Each row is a point on a tangle of strands that fork and nearly touch. The rows are in no order.
Points whose rows are less than 41.7 apart are linked; no others are. Some points are linked to none.
<1040>: [ -3   6  -7  15  -2 -11  -6   2  -1  13   5  15  21   7  -3  -1 -23  -5
 -12  -6  -6  26  -3  -1   3  -1  -5   3   7   0   3   0   5  -8   2  -2
  -4 -10 -11   4   4 -27   4  -2]
<769>: [  2   8  -2  27  -5  -1  -4  -4 -11  -9  11   8  25   5   5  -6 -12  -5
   4   6  -1   9  -9   2 -14   5 -15   8  -7  -2 -10  16  10   1  -2  -9
  -6  19   1   2  -2  12  -5   0]
<838>: [ -7   4   3  -5  -7  -1  -5  10  -8  -7   1   3  -5  -3   5  -6   5  -9
  15  -2   1  -5   8 -13  12 -14  -7  -9   2  -5   0  10  -3   8   5  -6
  11  -5   5   0   2  -3  -2  -3]
<647>: [ -4  13  -7   2  -1  -6  -3  10  -2   5  -2   0  -1   0  -5  -2 -11   4
  -3   3  -3 -12  22  -2  15 -11   5   2  17  10  -7   9 -18  11   5 -13
   5  -8  -3   3  -1 -11   6   2]
<80>: [ -2   0   2  -6   5   5  -6  -4   8  13  -5  -4  14   0   7   4   3  -5
  -8   5  -1   0  -3   4  -7  -3   6   5 -11  -5  21 -15   0 -10   8   5
 -16   1  -6   6   0   5  -7   3]
<932>: [ -7  -2   5  -1   5   3 -11   4  -6  12   3  -1  23   2  16   4   4 -12
   1   6  -2  10 -18   2   0 -15  -2  -2 -25 -20  24  -5   5  -4   5   2
  -2   5   5   9  10  -2 -17  -3]
<65>: [ -7  -9  -1   0   8  -9   9  12  -4   2  10   9 -22   2 -26   6  20   9
  10 -13   1   1   7  -7   4  -7  -4 -10  -6   3  -4  13  -4  15  -6   4
   6 -24  -7 -26  -7  -8   2 -21]
<999>: [  3  16   6  -4  -1   0   0  -6  13   0  -6  -9  23   3 -13   1  -4   3
  -5   3 -11 -20   0  12 -28  -1  17   8  15   5   1 -15  -4   7   4 -11
 -12  13  -4  11  -7  -5  -9   5]
<1068>: [  5  11   2  -4   7  -4   7 -10  10   5  -7 -17   0   3 -17   0  -1   6
  -2  -3 -12 -13   1  12 -10  13   8   9   4  11   6  -5  -8   1   5   1
  -9  -6   0   0  -9   6   6   1]
<454>: [  0  -7  -3  -4   5   3   9   8  14   1  -1  -5  -3   3 -12   8  -3  14
  -4 -13 -18 -16  14  -7   1  -3  20  -4  17   2  -3  -9 -14   9   4   2
  -6 -22  -6  -3   5 -15   3 -10]
<929>: [  0  10 -11   9  -7  -4  -8   2  -3   4   1   5  12  -6   6 -11 -23  -2
  -9   7   5   3  19   0  13 -10  -3   7  20  10  -4   7 -10   0   4  -9
   8   8  -6  11   5 -19   2   9]
<475>: [ -9   4  -2  -8  -2 -12 -11   4 -16  12   2   5   5  -6  -1  -2  -3  -3
  -6  -6  -5  12 -17  11  12  -8 -33 -11 -14  -7   7  11   1   4  -2   3
  13 -11  -4  -2  14  -8  10  -8]
<1209>: [ 12  -6  -4  -6  -9  -2   3   4 -22  -7 -10  -4 -24  -5  12   1   5   2
  -2  12  11   1   4  -8  16   3  -5  -5   2   3 -13  -3   7 -14 -10   9
  19   1  17  -8   4  10   8  20]
<1057>: [ -6   6   0  19   1  -9  -4   7   5   7   4  18  21  11   4  -1 -14 -10
   2  -4   2  23 -13 -13   4  -8  -9 -10   0  -9   5  -9   6   0   5   0
   2 -10 -10  -1   8 -25   1  -2]
<12>: [  6  22  12   4   4  -2  -6  -1   0   6  -1 -10  31   9  -9   7  -1  -1
  -2   0 -17 -13 -11   7 -18   2   8   8   7  -2   6  -6  -2   6   3 -18
 -12   6   2  11  -1  -4  -7   2]
<713>: [ -9  11  -6   3   3 -15  -3  -8 -16   7   7   3   3  -2 -11  -5  -7  -2
  -7  -6  -8  13   3   8   0   4 -20   8  -3   9  -3  22  -1   6  -1  -2
   1  -2  -1   2   2  -1   8  -5]
<802>: [ -9   3  -7 -13  -8   6  -4 -11   5   6  13   6  12   1  12  17  -4  -3
 -16   1   4  12 -13  12  -9  11  -1   8 -14  -3  16  -7   8 -15  -4   7
 -22   6 -15   7  -2  21  -9  -5]
<548>: [  2  -8   6  29  10  -1  15  -4   3   2  17  26 -12   6  -3  -7  -1 -11
  12  -1   2  14   2   0   5   4  -5 -10  11  -1 -22  -1  19   1 -14   3
  11  12   1  -1  -7  -9   0  -5]
<168>: [  1  13   3  -3   8  -8   8  -3  10   3   0 -22  -4   6 -26   5   2   5
   4 -12 -22 -17   2  11 -11  12   9   4   5   8  -2   6  -8  13   0  -1
  -8 -14   4  -5 -10   0   4  -8]
<424>: [  1  11  -2   4  -8  -3 -10   5  -3  -2  -1   1  15  -8  12 -13 -12  -7
   1  18   4  -8  16  -6   6 -11  -4  13  14   8  -2   3  -3   1   3 -14
   8  19   2   9   4  -3  -1  15]
<1013>: [ -2   0  -5  -5   5  -4  -1  -6 -10   0   5   3 -12  -7   1   0   1  -6
 -10  -2   3  13  -9   3   5   7 -19  -1  -9   4  -1   8   2  -2   1  14
   5  -7  -6  -7  12  -3   7  -4]
<787>: [  4   5  -6  -8 -12   4  -9   0   6  -4  -7   0  11 -12  18 -11  -5  -2
 -10  22  11  -9  12  -4   2  -5   5  13   7   8   4  -9  -5  -4   2 -13
  -3  20  -6   9  -1   5  -4  20]
<1109>: [  9   1   1 -11  -9   5  14  -5  11 -13 -11  -8  -6   0  -4  -8   1   4
  12   8   3 -22   9   1  -4   0  15   9   6   3   3 -16  -6   1   2 -15
   5  11  13   2 -26  18   1  22]
<115>: [ -2  -4  -8 -17 -17   5   4   0  -9  -6   0   1 -11  -9  13  12  -3   7
 -21   4  17  20  -3   8   1  25   9   8  11   2  -5  -9  11 -21 -15  15
   0  10  -8   2  -1   9   6  -3]
<488>: [  3  15  -1  21   0 -18   8  12 -10  -5  11  12  -1  11 -22  -2   2   6
  12 -11  -6   1   5  -4   3   6 -12  -9   3  -1 -20  10  -6  20   1 -18
  -3 -13  -1 -11 -11  -7   6 -16]
<381>: [  1  -5   3 -16  -8  11 -10  -6   4  -4  -4  -8   9  -8  18   7   8  -6
  -6  12  10   2 -14   0 -11   4   1  -9 -22  -5  13  -5   2  -8  -4   5
 -10   8   1   2  -2  24  -9  12]
<634>: [ -8  -8   9 -15   1  10  -5   0  -5  -4  -7 -16 -12  -2   9   0  17   1
   9  -6   3   0 -23  -6   6  -3  -9 -11 -18 -12  13  14  -3   3   4   2
  11 -10   4  -4   7  13   1   1]
<1169>: [  2   3  11  -4   5  -3  -1   1   9   0   1 -27  -5   4 -22  -1   9   5
  10 -21 -21 -18  -7  10  -7   4   6  -3  -6  -3   6  16 -10   9   3  -9
  -8 -12   9 -10 -13   7   0  -7]
<1120>: [  4  15  -5   6   0 -11   6 -15  -3   4  -1  -5  -6   3 -13  -6  -8   7
  -4   3  -6 -14  18   8  -1   9   2  20  15  19 -12   0 -11   0  -2  -8
  -3   7   2   2  -8   2   5   8]
<672>: [  4 -12   4  -3   7   8  -4 -16   6   0  -2 -12  -8   3  -1   9   6   5
   6   7   2  -1 -24  10 -22  12  -6   2 -33   3   1  17  -1   7  -1  12
   1  -3   4  -4 -13  31  -2  -2]
<1044>: [  3   5 -13   2   1   2  12  -4   5   3 -10  -3 -16   1  -7  -1  -8   9
 -10   4  11 -11  22  -2  17   1  14   5  19  14 -10  -4 -18   4  -2  -4
   2  -4   0   7  -6  -9   7  14]
<71>: [  6 -10  -2 -17 -14   9   3   4  -6 -10 -20 -10 -11 -14  17   0   6  -1
  -5  16  14  -4   4  -8   2   0   9  -1   6   5   1 -10   2 -11  -7   5
  11   6  11   4  -2   1   3  21]
<430>: [ -1   7   3  -7   0   3 -10  -7   3  -4  -7 -11   9  -6   2  -4   3  -3
   6  12   0 -12  -3   0  -7   3   0   3 -10   6   6   2 -10  -1  -1  -8
   0  11   8   2 -12  28  -1  15]
<121>: [ -6   7   1   1 -19  -6  -9  20 -12  -6   1  10   6  -5   6 -10  -3  -6
  13  -1   5   2   6 -16  15 -19 -13 -20   9  -5  -3   6  -3  10   4 -11
  19  -6   0  -5  -1 -19  -1  -6]
<762>: [  2  -8 -12   0   4   8  20   3  11  -2 -13   0 -20   4 -11   4  -4  14
 -11  -4  11 -11  22  -8  18  -3  26  -6  22   7  -5 -15 -18   3  -4  -1
   2 -14  -5   3  -3 -11   6   8]
<986>: [  4 -12   4  10   4  13   7  -2   5 -15   8  16 -15   0   9  -8   9  -8
  20   5   8   0   1  -8   4  -8  -3  -8  -5 -11  -9  -5  19  -3  -8   9
  14  18  14   3   6   4  -7  -5]
<555>: [  1  -4   2  28   1   1   5   2   3  -6  11  17   9   1   6  -8  -7 -11
   5   2   4  14  -1   2  -5   8  -3   0   7  -3  -9  -2  18  -8  -8   1
  -8  20  -5   1  -4  -4  -2  -7]
<744>: [  6  15  -1 -10   3  -1   2 -14  13   3  -8 -12  12  -2 -17   1  -8   7
 -13   0 -14 -18   3  21 -21  11  13  11  10  14   1 -13  -9   3   4  -5
 -12   6  -8   4 -11  -1   0   6]
<254>: [  5   0  -3  -8  -8  -8  -9   8 -21  -5 -11   0  -7  -9  19  -6  -1   1
  -5   7   8   7  -4  -6  24   1 -20  -9  -8  -3   0   6  -3  -6   2   5
  20  -4   5 -10  14  11  12  12]
<403>: [ -4  -2   2   3  16   1   1 -12   3   8   3  -8  -6   3  -7   3   6   3
  -1  -1  -4   1 -17  13 -16   8  -9   6 -22   4   8  14  -1   4   2  11
  -9  -9  -1   0  -5  18   2  -6]
<97>: [ -1 -10   7  14   1   4   3   8  11 -10   0  15   3   0   9  -7  -1 -13
  14   3   8   6   6 -12   7 -12   3  -9   9  -8   3 -12  15  -5   2   7
   5  12   2   5   8 -14  -3  -5]
<771>: [  0 -16   7   5   4  12   5   2  10 -16   4  12  -6   4  10  -9  11  -7
  23   0  12   1  -1 -12   1 -16   6  -7   1 -14   9  -9  15  -5   0   7
   2  11   9   7  10   0  -9  -8]
<338>: [  7  -6  -3  -1   1  11   7  -9  -2 -12   2   7 -23  -4   6  -4  10  -5
  10   7  11  -2   1  -9   5   4  -3  -7  -9  -4 -14  -7  12  -6  -7   9
  10   9  13  -2   3   9  -3   7]
<267>: [ -1   4   7   1   0   2  -7   8   5   9  -6  -2  24   4  12   0  -2  -4
   2   8  -3  -4   3  -2  -2 -14   9   6   0 -10  18 -14   1  -6  11  -5
  -9   8   0  11   6  -4  -8   5]
<10>: [ -1 -20   4  -3  18   4  10  -3  21   1  -5  16 -18  -1  -2   6   6  -5
  -5  -6  13  13   1  -5   3   6  12  -1   2  -1   3 -20   8  -9  -1  24
 -10  -6 -16  -5   6 -15   4 -10]
<1207>: [ -5  -5  10   2  16  -1  -7   3  -4  17   2   1  16  11   6  11   6  -4
   1  -1  -5   6 -28   8  -7  -9   1   3 -30 -20  26   1   1  -2   5   2
  -7  -5   6   9   5   1 -14 -11]
<1024>: [ -1   6  -7   9   4 -14   8   8  -1   6   9   2 -17   6 -25   8   6  10
   2  -9 -11  -7  21  -1   6   2   8  -1  11  12 -15   4  -8  15   0  -1
   2 -21  -1 -15  -8 -10   8 -15]
<693>: [  1  -1  -4   0   7   1   2  -1  10   6 -11   1   0   1  -1   0  -9   3
  -8   1   1  -4  14  -1   4  -2  12   6  10   5   5 -11  -7   0   8   6
  -9  -7  -6   7   7 -11   5   1]
<214>: [  1  10  -5 -12 -13  -6  -9   4 -15  -3  -6  -3  -8 -10  10  -6   0  -4
  -3   5   5  -2   6  -8  23  -3 -16  -5   4   5  -6   7 -10   5   5  -5
  23  -2   2  -2   9  -2   7   7]
<54>: [ -5 -10   7 -18  -1  15  -6   0   6  -1  -8  -9   3   0  18  -4  12  -4
  16   1   8  -1  -6 -12   6 -15  11  -4  -2 -11  23  -9  -2  -4  11   0
  -2  -1   3   5   9   3  -6   7]
<717>: [ -8  14  -4  14  -3 -19   5   5 -18   0  12   9  -7   3 -16  -2  -2   2
  11  -6  -1   4   6   1   3   1 -19  -6   0   8 -18  19  -2  18  -5 -11
   6  -5   3  -2  -9  -3   7 -12]
<558>: [  8  10  -2  13  -3 -14   5  13  -7  -3   6   4  -2   7 -23   2   6   8
   4  -9 -16  -8  17  -5   1   2   3  -6  12   3 -20   6  -9  19   1 -18
  -3 -18   4 -14 -12 -15   3 -12]
<1200>: [  0 -14   8  22  15   2  10  -2   3  -3  18  25 -15   4   3   0   1  -6
  13  -2   5  13 -10   5  -4   6 -13  -6  -5   0 -22   8  15   1  -9  14
  10  10   1  -3  -2  -9  -1 -13]
<276>: [  1 -12   9  -4   9  -6   1  12   8   4   5  -9   1   9 -14   7  13  10
   5 -25 -22  -4  -4  -7  -7  -9  10  -9   2  -8   6   4  -8   9   3  -2
 -10 -30  -2 -15   0  -7   1 -13]
<327>: [  5  -7   8  -3   4   5  11   4  20  -9  -5   2   2  10  -6  -1   5   7
  12 -11  -6 -14   5  -5 -13  -6  25  -1  17 -12   2 -21   6  -3   7   4
 -10  -1   1   7   6  -9  -5  -9]
<483>: [ -3  -2   6  -8   2  -1 -11  10   6   8  -7 -14   5   1  -4   4   5   6
   5 -16 -18 -15   6  -5   7 -14  11  -4   3  -7   9   8 -15   4   8 -15
  -5 -17  -2  -8   0  -8   3   1]
<763>: [ -8  -7  11  -7   0   6  -9   7   0   4  -1  -1  17   2  20  -1   4 -10
  11   1   2   8  -9 -10   9 -23   4  -5  -8 -19  24 -10   4  -2  11   4
   2   1   3   7  16 -10 -13   0]
<571>: [  7 -11  -6  -1  -1   6   9  -9  -8  -2   6   7 -31  -6   2   1   6   0
  -8   2  13  12   0   2  10  20  -1  -1   5   4 -25 -11  18 -12 -17  13
   2   9   2  -9  -4   4   4   6]
<1083>: [ 10  -2  -8 -16 -17   2  -3   3 -12  -9 -10  -6  -9 -13  15   2   1  -1
 -10  18  15   0   6   1  -3  10   7   2   4   6 -10  -6   7 -16 -16   3
   6  13   8  -4  -5  12   0  20]
<247>: [  6   1   1   9   2   6  15 -11  13 -10  -1   7 -16   8 -10  -9  10   2
  14  -3   1 -15  11   4 -11   1  11   5   2  -5  -7 -21  11  -5  -5  -1
   0  17  15   3 -15  17  -6   1]
<462>: [ -1   2  -5   7   6  -1   6 -10  -6  -5   9   7 -21   0  -5  -3   5  -7
  10   1   6  -1   8  -5   7   2  -8  -1  -2   6 -18   1   8   2  -5   7
  12   6   9  -1   1   3   1  -1]
<1232>: [  1 -10   5  -9   4   5  -3   1 -13  -3 -10  -9 -15  -5  14   4  13   5
  -4   5   4   6 -24   1   2   6 -18 -10 -22  -8   5  11   2  -4   1  13
  11 -10   2 -10  11  14   8   5]
<191>: [ -1  -3   0 -23 -16   8 -13   2  -4   0 -11 -13  10 -14  23  13   3  -5
 -20  14   8   5 -12   5  -7   7   3  -6  -9   0  13  -7   2 -16 -10   1
  -6   7  -1   0  -3  16   0  16]
<631>: [ -4  12  -3   2 -13  -1 -17   1 -18   4  10   2  29  -7  12  -7 -14  -9
  -6   6  -6  13  -9   5  -3  -3 -19   4 -11  -5   1  15   9  -7  -3  -9
   2  15   1   2   7   4  -6   7]
<1222>: [  9  -5  -7  -8 -11   3   2   1 -14  -6 -13  -4 -17 -10  13   1   3   0
  -9  10  13   0   8  -9  19   2  -1  -2  12   9  -9  -5  -3  -5  -3   6
  17   0   8   2   3  -8   7  15]
<23>: [ 10   3  -9  -7 -17   5  -3  -5 -12 -13   6   5  -8  -8  13  -1  -5   1
  -6  13  15   9   4   2   7  20   0   1   0   0 -15  -3  13 -18 -14   3
   3  19   1 -10   4  15  -2   7]
<903>: [ -6   2   2  -2   8   1  -5  -3  -4   1   2  -1  -2  -3   4  -3   3  -8
   2   2   2   5  -5  -2   0  -2 -11  -1  -9   0   5   5   3   2   4  10
   0  -2   1   3   9   1  -1  -4]
<1087>: [  3   7  10  -7   4   0 -10 -11   8   7  -4 -16  18   0 -10   9   3   0
  -3  -1 -11 -15 -13  15 -14   3   4   1 -13   0  20  -9 -12  -5   7  -7
  -8   9   4   5 -14  22  -2   7]
<104>: [  1   3  -8  15   5 -10  -2   2   2   9   4  13  13   5  -8   1 -24   4
 -15  -6  -5  15  14   2   5   0   2   3  18   8  -4  -1  -5   1   4   1
  -1 -11  -9   5   5 -24  10  -7]
<428>: [  3 -14  13   9   7   5   8   6  16  -9   0   9   4  11   2  -4  10   1
  17  -5   5  -1  -3  -6 -10 -11  15  -2   7 -17  13 -17  13  -6   6   8
 -11   6   5   7   8  -1  -9 -11]
<139>: [  6 -10  10  -9   7   1   0   3  13   2   3 -23  -1   7 -15   2  10   5
  12 -24 -20 -13  -9   2 -10  -3  17  -6   2 -10  12   5  -7   5   5  -4
 -11 -19   4 -10  -3   0  -3  -8]
<886>: [ -3  14  -4  16 -13  -8  -7  -1 -19  -6   8   7  22  -2   4 -14 -17  -5
   2   3  -4  14  -5  -1  -5   2 -22   3  -3  -1 -11  22   8   1  -3 -11
   8  14   1   1   4   3  -1   7]
<343>: [ -8  -5   3  -4  12  -6   5   7  10   7   0  -4  -7   8 -12  12   7   6
   1 -13 -11   0   3  -7   3  -5   6  -2   0  -1   9   1  -6   6   6   9
  -4 -28  -9  -8   4  -5   8 -13]
<823>: [  0  23  -6   9  -5 -18   4  -7 -10   6   8  -5  -8   7 -16  -3  -7   7
   0   0 -10 -14  23   6   6   4  -2  16  19  20 -19  12 -13  10  -2 -16
   5   2   7   0  -9  -1   8   4]
<970>: [  3   4   1   3   4   4   4  10  11   8  -7   2  25   5   0   5 -15   7
 -16  -1 -10 -10   6   3  -8  -6  17   4  14  -7   3 -24  -2   1   7  -5
 -13   2  -7  13  14 -22  -6   2]
<590>: [-4  9  5  7  5 -5 -5  5 -4  4  1 -1 16  3  4 -3 -5 -8  3  3 -3  2  2 -1
 -2 -6 -5  5  1 -2  7  1  3  1  8 -3 -6  3  3  8  4  0  0 -1]
<778>: [  3   3 -13  14 -10  -1  -2  -5   2   1   4   9   2  -6   1 -13 -21   0
 -11   6   8   4  26   3  13   0   4  13  24  10 -15   0  -4  -8  -5  -9
   4  23  -8   9  -3 -16  -2   8]
<344>: [ -2  -2  -1  -6  -1   4  -3  -5  13   2   4   3   6   2   8   9   4  -5
 -10   1   6   4  -8  10 -16   6   4   2 -15  -5  16 -16   5 -12   3  11
 -25   6 -11   4  -7  18 -11  -5]
<1208>: [  6  -3  12 -14  -4   4   0  -9  13  -7 -10 -16  12  -3  -5   2   5   2
   5   4  -2 -16  -8   8 -10   5  11   0  -6   0  17 -11 -12  -1   8 -11
  -5  10   8   4 -22  29   1  16]
<598>: [ -4   1   6   7  18  -2  -6  -3  -4  16   7   0  12  10  -3   9   3   1
  -5  -2  -9   3 -24  15 -15  -1  -7   6 -24  -8  15   9   2   0   4   4
 -13  -6   3   7  -1   7  -6  -8]
<1188>: [  2  14  18  -3   3   3  -8   0   6   3   0 -18  21   6 -12   5   4   2
   7  -4 -17 -20 -15   9 -17  -2  10   2   1  -6  13  -3  -7   4   5 -12
  -8   7  10   8  -9  10 -10   0]
<256>: [ -9   1  -8  -7  -2 -12  -6  -8 -16  17   7   7   3  -6 -10   0  -5  -1
 -16  -7 -11  21 -17  17   6   4 -30   3 -15   0   7  21   5  -3  -4   3
   2 -12  -9  -2  11  -8   7  -7]
<416>: [  3  -9  -9  -8  -8   4   8  -5  -7  -3  -6  -3 -23  -9   5   5   3  -1
 -14   3  16  10   4   3  -1  19   8   6   7  10 -13 -11  10 -14 -16  12
  -2   7  -2  -2 -10   1   3   6]
<692>: [  2  -4   0  26  -2   5  -1  -5  -1  -9  16  14  13   5   7   2  -9  -2
   4   5   4  11  -9   8 -18   9  -8   8  -7  -4 -12   9  17  -3  -8   1
 -13  22  -4   0  -6  13  -8 -12]
<557>: [ -5   6  -2  18   4  -9   4  -1 -10  -6  10  10  -4   4  -3  -6  -4  -7
  12  -1   1   3   4  -2   0   0 -12  -1   2   4 -17  12   7   7  -3  -3
   8   8   9   3  -2   0   1  -5]
<662>: [  3 -18  11  11  12   7   0   0   5  -6  13  18 -12   2   9   4   4  -3
  11   0   8  10 -18   7 -12   3 -15   1 -18  -4 -14  10  12  -2  -2  21
   5   7   1  -3   6  -4  -5 -16]
<539>: [ -3  -7  -9   4   8  -3   7  13   6   5   5   5  -7   2 -19  10  -1  17
  -9 -10 -10  -6  19  -9   9  -3  15  -4  14  10  -8  -4 -13  14   3   4
   4 -27  -9 -15  -2 -15   8 -19]
<415>: [  5  -7   0 -10  -3   2   0   4 -18  -7 -13 -10 -15  -8  15   3   8   0
  -8   9   5   5  -9  -4   6   8  -8  -6  -8   1   1   3   3 -11  -4  13
  11  -5   7  -8   8  11   7  11]
<902>: [  3  -8  -2  -2  -2  11  -4  -1   1 -10   9   9  -7 -10  14  -3   1  -7
  -1   8  12   9  -6   1   1  10  -8  -3 -10  -4  -4  -7  14 -12  -4  16
  -4  13  -3  -5  11   4  -6  -5]
<130>: [  2   3  -6  17  -8  -2  -2  -3  -2  -2   7  11   8  -4   3 -11 -13  -9
   0   5   2   7  16   1   1   4  -1  12  14   6 -11  -1  11 -11  -7  -6
  -2  25  -3   4  -3  -3  -2  -1]
<1086>: [  4   6 -12   3  -4  -4   2 -13  -6   3  -2  -1 -12  -4  -3  -5  -7   0
  -8   5   9   0  19  -2  12   6   1  12  12  18 -16   1  -9   0  -1  -3
   5   6   0   5  -4  -6   5  10]
<878>: [  4   3  -1  -4   6   3   7  -1  18   4 -11  -2   8   2  -7   0  -8  10
 -13  -3  -8 -15  10   8 -14   2  20   6  14   2   0 -21  -4   1   9   3
 -12  -1  -8   9   8 -12  -1   0]
<154>: [ 10  -3  -8   2  -7   3  -2  -8 -10  -5  10   9 -18  -8   7  -6  -5  -5
  -3   4  10  10   7  -2  17  16  -7  -1   4   4 -21  -5  13 -14  -9   8
   9  15   2  -8   5   0   1   4]
<451>: [ -6  11  -1  -4  -4  -1  -4   2 -10  -7   1  -4  -7  -3   4  -9   4  -8
  14   4   0 -11   4  -8   6  -5 -11  -1  -6   1 -10  16  -2   8  -2  -7
  14   5  12   2   1  13  -3   4]
<545>: [-11  -4  -3  -8   6 -10   1  11   1  10  -2  -2 -13   1 -21  10  14   7
  -2 -11  -6   4   5  -6   7  -5  -6  -8  -6   4   7  13  -9  17  -1   1
   5 -28 -14 -20  -2  -6   8 -18]
<460>: [ -9 -13   5 -10   5   5   2   0   2  -2  -7 -21 -23   2  -6   5  20   5
  11 -13   0   0 -21  -1   2   1 -11 -11 -21  -5  12  23  -6  10   0  -2
   7 -17  -2 -10  -5  12   3  -5]
<907>: [  2 -11   6   0   6   7  -8  -4  -1  -4   7   6  -7   1  10   1   5   1
  10   6   5   2 -20   5 -15  -1 -16   1 -26  -5  -8  16   8   4   3  17
   5   2   5  -1   7  11  -7 -10]
<36>: [  1  -1  -3  -9  -9   8  -2   2  14  -2 -15   1   8  -8  17  -5  -1   2
 -15  13  14  -6   8  -1  -1  -5  16   6   3   3  11 -18  -5  -7  10  -5
 -12  12  -9   9  -3   0  -5  17]
<766>: [  0 -15   3 -19  -6  13   7  -2   7  -8 -17 -11  -5  -3  14  -5  12  -1
  15   2  13  -3  -3 -11  -1  -4  16  -3   3  -3  18  -9  -1  -5   6  -2
   1   0   8   6  -6   8   0  14]
<715>: [  8  14   6   3   2   3   2   5   7   9  -6  -5  38  10  -1  10  -6  -1
  -8   1 -14 -10  -8   1 -13  -1  15   7   7 -12   8 -20  -1   6   7 -16
 -13   5  -6  13   9 -18 -11   3]
<225>: [ -5  -8   0  -7   7  10   5  13  13   7  -5  -4  11   3   2   7 -10  13
  -9 -11 -13 -14   8  -8   8 -15  22  -3  15  -8   8 -18 -14   4   7  -1
  -7 -18  -7   4  15 -16  -1  -1]
<177>: [ -4   1  -8 -24 -22   7  -4  -2  -5   0  -2  -4   5  -9  18  16  -3   2
 -25   9  12  15  -9   8  -5  15   4   5   2   1   8  -7   7 -19 -10   7
  -9   5 -10   5  -2  14   3   4]
<183>: [ -8  11  -1  -5  -6  -8 -17   4 -20   9   2   1  18  -8   8  -8  -8  -6
  -4  -1  -6  10 -14   7   5  -6 -28  -4 -15  -8   3  14   4   2   0  -7
  11   4   3   5  12  -1   1   3]
<357>: [ -5 -18   1 -11   6  -1   7   3   3  -3   4  -2 -26   4 -12   2  25   6
  15 -16   4   0  -3  -9   4 -11  -3 -16  -9  -2   8  16  -6  11  -3   2
   6 -26  -7 -25  -5  -1  -2 -14]
<997>: [  1  -9   5  -2   1  13  -8  -7   4  -6   4  -1   2  -1  13   0   7  -3
   6  11   7  -2 -13   1 -15   0  -5  -3 -24  -7   4   3   5  -1   1  12
  -5   7   5   3   4  21 -12  -2]
<60>: [ -9   5  -3   8   0 -13   1  -7 -15   8  13  14   5  -1 -14  -1 -11   2
  -8  -9 -11  24 -12  12  -7   7 -29   6 -13   3  -4  28   5   4  -6   2
  -2  -7  -6   2   2  -9   8 -10]
<1079>: [ -1 -13   3 -17  -7  11   5   2  10  -1 -25 -10   3  -8  15   0   5   3
  -7   9  15  -3   0  -3  -4  -5  21   0   4   2  19 -14  -5  -7   6  -2
  -6   1  -1  10  -9   0   2  21]
<504>: [ -2  -3   2  17  -3  -2  -6   9   7   0   0  13  14   0  13  -5 -14 -12
   1   2   5  17   1  -8   7 -11  -2  -8   9  -3   3 -12  11  -6   3   7
   3   5  -6   4   9 -27  -1  -2]
<402>: [ 17   4   6  18  -3   3   9   5  11 -17  10   8   7  16 -14  -4   6  -7
  17 -16 -12 -11   0 -20  -1  -1   7  -8  15 -18 -16  -3   0  14   6 -20
  -6  -7   0  -9   2 -14  -6 -13]
<456>: [  3   4 -13   4   7  -4   0  -4   4  11  -4   2   5   2  -9   1 -17   7
 -21  -3  -3   2  17   6   9   1   8  10  16  12  -1   0 -14   2   4   2
  -6 -10 -10   6   7 -14  10  -1]
<523>: [ -6  20  -6   3  -4 -19  -3  -9 -16   8   4  -2   2  -2 -11  -7  -9   2
  -5  -1  -9   0  17   4   6   3 -12  17   8  18 -11  23 -11   8  -1 -14
   8   4   1   3  -4   3  10   3]
<603>: [ -6  11   3  -5   1   3 -11  -2  -5  -5  -3 -12   1  -2   0  -9   4  -2
  15   6  -2 -16  -4  -1  -2   0  -5   2 -14   1  -3  19  -7   7  -3 -12
   9   8  14   0  -7  28  -3   8]
<521>: [ -5 -21   4 -10   9   3  20  -1   9  -4  -1 -16 -32   8 -11  10  22   5
  13 -14   4   5 -13  -5   2   2  -1 -13 -10   2  11  16  -5   7  -2   5
   7 -26  -5 -18  -9   5   2  -7]
<936>: [  0  -9 -11   5   7   4  14   0  11   4   0   6 -21   5 -19  10  -1  15
  -4  -7   2  -9  24  -9  17  -1  22  -5  18  10 -13 -14 -11   7  -1   5
   5 -18  -7  -7  -4 -13   8  -9]

Follow the links from the first point to the second, and from the first to the third. Name the last point that the two ways share.
<1208>, <327>, <539> => <771>
<762>, <327>, <744> => <771>
<603>, <1232>, <428> => <12>
<357>, <121>, <558> => <12>
<631>, <558>, <225> => <539>

A fork is a point with three links, a tip a point with one. Leave the first point through the second and follow the links. Name the first fork or tip that comes.
<555>, <692> => <539>
<631>, <886> => <672>
<191>, <177> => <415>
<504>, <1057> => <12>

Name the points in between on the shortest way along the links from the first point to the second, in order.
<662>, <545> => <907> > <997> > <381> > <191> > <177> > <115> > <416> > <571> > <154> > <23> > <1083> > <71> > <1222> > <1209> > <415> > <1232> > <634> > <460> > <521> > <357> > <65>
<672>, <823> => <403> > <598> > <1207> > <932> > <763> > <54> > <766> > <1079> > <36> > <787> > <424> > <929> > <778> > <130> > <555> > <692> > <769> > <886> > <631> > <183> > <475> > <256> > <60> > <713> > <523>
<693>, <523> => <456> > <104> > <1040> > <1057> > <504> > <97> > <771> > <986> > <338> > <462> > <557> > <717> > <488> > <558> > <1024> > <539> > <936> > <762> > <1044> > <1086> > <1120> > <823>
<1087>, <460> => <1188> > <12> > <999> > <744> > <1068> > <168> > <1169> > <139> > <276> > <343> > <545> > <65> > <357> > <521>
